Each row is a point on a landscape with many peaks, with its height.
From any point a climber steps to the highest of the 2 points nearest to it. It stops when none of these is higher. Distance is the straight distance between rows; heights are no part of it.
z349: [-28 -42  -5  -1 -65  14 -24 -12  21 -31  -8 -18  54  -9 -30   9  31   2
  38   4 -23  -2  32  37   8  15  27 -20 -33]  height 41
z431: [  6  38 -27  24 -10 -13   6  34  13  27   2  18 -35  30  -5 -27   4  24
 -18 -47   2   3   0  14  11  40   7 -35  17]  height 513
z142: [-25 -65 -17 -46 -19 -31   6 -14   8 -25  21 -11   7 -12 -39  21  -9 -11
  29  -6  28  35  -6  23  19   1  -3   3 -10]  height 361
z505: [ 24  -9  -1 -22 -22   4 -17  -8 -23 -14 -40 -14  28  12  20  34  37  25
  48  31   3  16  20   4 -31  11  20  12  20]  height 73
z135: [ -1  18   4   5  41 -22  23  21  -4 -12  30  -1 -78  27  37 -21 -49  13
 -33 -17  19 -11  -2 -18 -26  13  -3 -62  39]  height 213
z240: [-21   3   2  -5  16   0  14  -4  -2 -27 -55  -4  39  16  -9  -9   3  50
  10  33 -24  19  23 -50  29  -9  40  -2   8]  height 150
z739: [-13  11   3 -19  53   5  33  38  16   6  34   7 -67   8  11  -7 -16 -27
  18  -5  16   0  -6  -5  -3  19 -20 -21  23]  height 387
z905: [-12   9  25  23 -20  26  19   2 -10  -7 -47  -8  40  -6   3   5  21  42
  20  21 -18  31  22   8 -17 -31  -4  19 -14]  height 151
z448: [ -7 -21  33 -26  10 -30   3 -15  -9   2  -5  -3 -20  -8 -13  14 -23 -16
  10  19  23  20   0   6   2 -14 -19  39  -2]  height 370
z430: [ 28   5 -15   3  12 -20   0  16 -26  28  -9 -15 -20  32  39  32  35  28
  16  -6  -6  19  -9 -10 -20  26  14 -13  21]  height 62
z537: [-23 -17 -15 -14 -41  -4 -23 -16 -32 -36 -15 -17  49  13  -8  15  48  34
  36  10 -14  -2  18   9 -14  26  37 -23  -1]  height 53
z962: [ 15  17   0  36  -2  21   2  19  13  22 -31  18  28  -4   8 -19  22  29
  -6   6 -44  30   1 -18  15  12  25  -9  -6]  height 98
z356: [  1 -46 -12   6   1   1 -26 -10  16 -12   2 -13  15  -2 -26   9  12 -10
  13 -12  -5 -10   3  12  41  26  25 -16   7]  height 512
z555: [-17 -35 -17 -20   3 -11  19  22  52  -4  68  12 -23 -23 -11 -11 -51 -31
  -1  -8  69   1 -14  14   3  42 -45 -32   8]  height 473
z829: [ 19 -38 -18 -41 -26  -3   7  -4 -38  12  -4 -26  30 -29  23  37 -16 -20
  -5   8 -29  22  20  37 -24   1 -21  62 -10]  height 423
z943: [  2 -32  13  -5 -12 -27  36   8 -13 -15  21  22  18   2  -3  19  44  20
   2 -11   5  32 -23  24  -6  42  11  -6 -26]  height 130
z371: [-10   0 -12  -2   7  29 -29  -1  11  -1  19  -5  15   2 -15  14   1 -23
  23   8   0 -17  -9  11 -12 -48 -15   8  33]  height 338
z119: [ 23 -18  22  -8 -30  10   0 -24 -16 -16 -35 -20  45 -39  15  23  -5 -15
  -3  23 -21   7  29  14 -14 -24 -16  56 -13]  height 538
z678: [ 43  -2 -17 -10  15  38  -8   1   8  10  -6 -14  -3  -5  29  21 -17 -16
  16  24 -26   3  24  20  -7 -38 -27  19  34]  height 275
z622: [ 21 -22  -7  -1  34  22  -3   1   2   3   5  -2   5   1  25  25  20  -7
   5 -12 -37 -15 -15  -7  35  32  25 -22 -29]  height 426
z569: [ 24  45  -4  15  63  21  29  30   9  12  11  30 -50 -19  26 -14 -41  -8
  -3 -22 -17  -7  -2  -7  -1 -34 -32 -34   1]  height 174
z395: [-42   0  29   1 -14 -31   9  -2  -9 -18  -2  -7  -5   0 -35 -22 -10 -24
  10 -18  37  10 -14  19  15 -31 -25  20 -19]  height 282
z972: [ 21 -28  23 -28 -32  -2  13   1   8  -5   1  15  68 -33  -2  -5  -9  -6
 -26  24  -4  13  27  25 -25 -24 -29  56   5]  height 451
z540: [ 17 -18  14  -7 -57   0 -19   7  15  -2 -20  -3  19 -11 -36 -11  19  -1
  32  -4 -29   4  28  38  -8  -2   2  22 -32]  height 28
z843: [ -8  34 -48  -4   6   5 -47  11   5  38  -6 -33 -11  36  -7 -31  29  20
 -49 -43 -36 -20  15  -2  -7  -6  10 -12  12]  height 582
z773: [ 36  14   2 -34 -29  13 -22  -2   0  14  15   9  28 -14  -1  -2 -26 -17
 -17  25   6 -13  19  14 -27 -13 -36  70  24]  height 555
z418: [-14   2  16 -27 -37 -15 -23  -9  33  -6   7  -3  12 -28 -36   1  -6 -50
  -3 -28  -1 -19  -3  -3  28 -11  23  14 -41]  height 210
z193: [-39  25  22  15 -17   4  10 -16   8 -32 -66  -8  38   1 -20  -9 -11  34
  28  44 -21  14  42   2  -8 -32  29  -4   0]  height 180
z392: [-25   3   8  21  13  -8   2 -16 -13  17  47  -2  -3  38  -8 -35 -14  12
 -84  -2  15 -11 -28 -25  -7  29 -15 -35   5]  height 105
z794: [ 17  10  24   7  60  11  16   8 -16  26 -25  16 -20 -15  35  21  -3  -1
  12  23 -35  20 -21 -28  17 -17 -12 -12 -17]  height 256
z868: [  7 -23   3  10 -43  19  22  -7 -22 -36 -26 -10  70 -18   3  -5  34  40
  49  -6 -19  22  30  31 -18  -4  -6   7 -21]  height 127
z207: [-40   7  46   6 -27   7 -11 -19  21 -30 -56 -14  41  -7 -28 -10 -17   3
  11  35   3 -26  26   5  31  -8  33  17 -22]  height 207
z68: [ 14 -21   5 -53  24   3  23  32   9   0  48  -7 -50 -10   4   5 -22 -31
  18 -16  26 -17  11  32  -3  12 -30   4  -7]  height 507
z572: [ -3  54 -46  28   8   6  36  30   9   2   8  18 -56  10   2 -21 -30   8
  -8 -35  11   3   1  -3 -23 -34 -19 -16  47]  height 337
z91: [ 38  25   5   7   0 -24 -13 -20 -12  24  -5  24   2   3  28  12   7  -6
 -10  42 -16 -10 -26 -37 -13   5   0   2   3]  height 333
z956: [-28   9   5 -11  -8  -2 -20 -18   5 -17 -18   4  33  37 -27   8   8   9
   5  22  18  -9   2  -4 -13 -22   3   5  37]  height 397
z971: [-16  31 -47 -10  20 -10  -9   0  -2  15  20 -26 -53  42 -28 -51   6   9
 -40 -33  -8 -34  -7  -5   9  21   7  -6   7]  height 470
z779: [  5  48 -63  17 -11 -11  22  30  16   8  23  24 -39  13 -12 -54  -3  24
 -11 -21  32  -5   2 -16 -13  17  -3 -13  48]  height 424
z130: [ 32   8 -13  10  32   7  -1  -5 -17  10 -26 -14  -8 -22  62  29  -3  15
  18  -9 -43  18  -2 -35  19  20   7 -18 -33]  height 340
z476: [-11 -52   1  -9 -18   5 -22  -6  28 -14  16   8  40 -32 -21  22  -4 -22
  10  -2  13  21   0  22  25 -15 -14   7  -1]  height 432
z70: [ -3 -11  40  18   0 -29  25  -2  -6   6  22  10 -26  22   1 -15 -16  23
 -50  -7  20  26 -14 -18 -13  33  -1 -48  19]  height 167
z147: [ 23 -19  49  -6 -30 -13  24  -8   6  13   4  17  25 -49   4   2   8 -26
  -8  -4  -1  -1 -19   1   7   3  -1  28 -41]  height 243
z458: [ 10 -21  12 -23  20   2  10 -23 -20  -1 -10 -10  14 -36  59  64 -21 -29
   8  47 -10   0 -18   1 -11 -15 -24  25 -18]  height 488
z591: [ 55  26  26   8 -24  -9  -6   2   9  13   6  23  12 -10  14 -14  -1  -5
 -16  -9 -21  -8 -12  -5  -5  18  -5   8 -20]  height 283
z141: [ -9  46 -23  21 -10  -8 -15   4 -26 -11  -3   9 -22  31 -26 -19  12  -1
   8 -25  13 -20 -14   2 -25  -8   4   3  13]  height 178
z643: [-32  20  -1  -6 -28  19 -32 -15  30 -18  -8 -19  -4  -8 -37 -22 -14 -38
  28   0  -3 -47  25  10  13 -23  20  31 -22]  height 244
z761: [ 23  26 -39  14  51  15 -20   3 -24   8 -17   1 -21  28  50  30 -14   5
  -6 -11 -13  -8   2 -22 -12 -43   3 -42  28]  height 177
z556: [ 15  53 -26   0  42  31  38  17  -2 -18  18   5 -73 -16  18 -18 -34  10
  17 -15   9 -28  -7   5 -34 -34 -34  -2  12]  height 246
z600: [-12  -9 -12  15   9 -35  35  43   4  12  -2  12 -35  14  13 -25 -10  35
 -47 -12  15  32   9 -32   6  22   9 -52  45]  height 219
z771: [  5  -2  11 -10  31  28 -16  -5  18   2  29  18   4 -24  12  16 -24 -51
  21  24  14 -48 -12 -12  -4 -27 -15  40   8]  height 255
z665: [-24 -30  23   2  -4 -35  20 -26 -43 -30  -2  -4  18  19  -2 -10  30  35
 -28  -3  -2  25 -21 -24   6  39  16 -13 -29]  height 166
z579: [-42  11  18  20  -9  -7 -12  -2 -32   4  65  14 -17  25 -30 -14   0 -31
 -54  -8  33  -6 -44 -10 -16  19  -1 -12 -10]  height 43
z619: [-22  19  15  41  19  20 -16   7  -3   5  15  25  10  15 -20 -38  18  -9
 -33 -12   9 -11 -29 -18  32  -6 -11 -12 -29]  height 354
z276: [-24 -14   4 -20 -37  12 -22 -16  23   1 -19 -21  17 -35   6  49 -35 -42
  26   4 -16 -33  21  17 -16 -25  29  31 -22]  height 371
z89: [ 21  -7 -31  19  -6  15 -23  20  14  12   8  -7  -5  18  -9   1  30   6
  -4 -43   9  -1  -3  27  27  17  19 -33  13]  height 588
z274: [-12  15   0   0  56 -22  24  29  -2  20  15   4 -53  16  10 -16 -15 -12
 -35 -11  -2  12 -12 -35   9  -8   3 -44  18]  height 289
z50: [-19   6   7 -19 -21  22 -23  -2   2  12  -7 -35 -22   0 -18  21   9 -38
  48  15 -26 -38  26  15 -20   2  27  28  -2]  height 298
z454: [-50 -31 -26   2  19 -20 -10 -12   2   0  -5 -19   9  21 -33 -19   7  22
 -27   3  18  25 -14 -12  65  26  -4 -23 -22]  height 245
z258: [-34  25 -10  14 -14 -14 -14 -16  -3 -17  20  -2 -33  13 -49 -45 -10 -13
  17 -33  25 -29 -20  11  12  -1  -6  18 -16]  height 224
z227: [-21  30  54 -17 -21  -7   5  -3  12   5 -35   9  49 -20 -12 -11   9 -13
   6  39  19 -20  29  -3   7 -16  12  47 -24]  height 179
z672: [  6   9   1  19   3  19   1  -5  21   0 -39  16  39 -10  13  13  -2   0
  -2  35 -36  16  17 -37  24 -32  28   8  15]  height 123
z69: [ 28 -33  23 -31  12  -4   1 -12   6   8 -11   1  -6 -23  -3   4   1   1
  12   0 -12  27  14  -2   7  30  -6  24   8]  height 499
z939: [ 13   9  12  34  -3   9  10  10  24  13  46  31 -14 -10 -15 -24  -5 -12
 -22 -15  37  -8 -28  -3  20  17 -31 -10  -5]  height 466
z322: [-17  31  -8  14  18  -2  19   3  -2 -17  46   7 -69  21  -9 -47 -39   8
 -23 -17  42 -18 -34 -14  -5   9 -18 -29  25]  height 137
z725: [ 42  20   0  12 -14 -26   1   1 -15  18 -28  29  29   6   8  -2  17  28
  -1  42 -10  24   5 -15 -40  -5  -9  17  11]  height 394
z351: [-22 -35   9  -9 -27  12  -3 -28   5 -16 -32 -33  42 -25   1  45 -13   8
  22  24 -26 -14  34  27 -12 -18  18  37  11]  height 447
z535: [  6 -35  21 -31  -2  -7  13 -24  15   8   5   7  11 -53  33  43  -3 -48
  -7  16  -5  -5 -10 -17 -14  -9  14  36 -51]  height 328
z452: [  7 -15  -3   0   5 -10  34  22 -14   3  -1  -3 -13   7  14  10  44  55
 -16 -20   5  44  -5  -8   8  52  16 -14  21]  height 96
z705: [ 36  -4  -4  -1 -18 -25 -14   4 -15  10  21   0 -31  15  21  28  13   7
  11 -37  25  -3 -13  23 -37  26   2 -19  19]  height 34
z790: [  7  39 -23  -9  20  44 -13 -21   1 -20  41   9 -33 -27   9 -19 -21 -37
  30  22  -4 -59 -17 -20  -5 -11  11  37   6]  height 157
z784: [-16 -11  19  30  19   0  20  29  23  20  52   6 -38  10   7 -20 -41 -11
 -14   7  64  15 -24   5  17  43 -46 -44   7]  height 723
z337: [ 24  12  17 -23  -2  -9 -28 -17   6   0 -22   9  30  15 -14  -2  -6   2
   8  62  -5  -4  22  -7 -24 -17 -19  49  30]  height 459
z552: [ 14 -35  12 -32  -1 -10  14  10   1  10  12  -7 -40 -32  10  29  -7 -26
  23 -29 -15  11 -16  24  -5  15  -1   7 -30]  height 702
z849: [ 25 -23  -7   5 -16  10   9   4 -23 -17  -5 -21  13  -8  20  21  52  40
  38 -13   3  27   8  33 -20   1   3  19  12]  height 101
z336: [ 27  48 -37  12  20   8 -18 -13 -25   2  14  -8 -37  14  17   1  -7  -8
  13 -19  -5 -32 -13 -10 -23 -26  19  -4  14]  height 132
z756: [ 38  -5 -16  25  41  34  -8   7   4  -3 -18   2 -13   0  19  35 -18   0
  20  -7   2   7   6  12 -13 -42 -18 -32  14]  height 221
z326: [-13 -19 -28  10  13   7  -4 -19 -18 -20 -35 -12  40  32  21  22  33  38
 -24   2 -15   9   2 -41  22  -3  33 -19  22]  height 124
z520: [-35 -20  25  -3  -9 -41  14  -9  -5  -5 -17  10  26  11 -32 -37  15  23
 -12  19  28  27  -6  -3  40  21   0 -16 -32]  height 206
z295: [-30 -21 -14  27   9   6 -27 -21   6  16   9 -17  26   8 -31 -17   9  -8
 -49 -14  13 -19  -7  -3  55   1 -11 -14 -44]  height 290
z374: [ -4  10  19  29  32   7   8 -12  -9  22 -14  19  -8  -3  14   6   3  -7
 -25 -22  -8   5 -30 -11  14 -15  -9  -9 -24]  height 277
z404: [  7  22 -28  19 -24   2 -37  11  -7  33 -12  -1  19  51  -5 -15  48  19
 -10 -14 -18  -6  15  15  -4   2  35 -33   8]  height 659

For each start below, name the point where the climber stops.
z761: z773
z336: z552
z392: z552
z349: z207

Call two points neighbours if one is among the 2 nearest of the other. Go from one point of each pair to the other, from neighbour to neighbour, staying as high as possible. Name the lowest point that can't be avoided.
z207, z119: z227
z773, z119: z972
z552, z784: z555
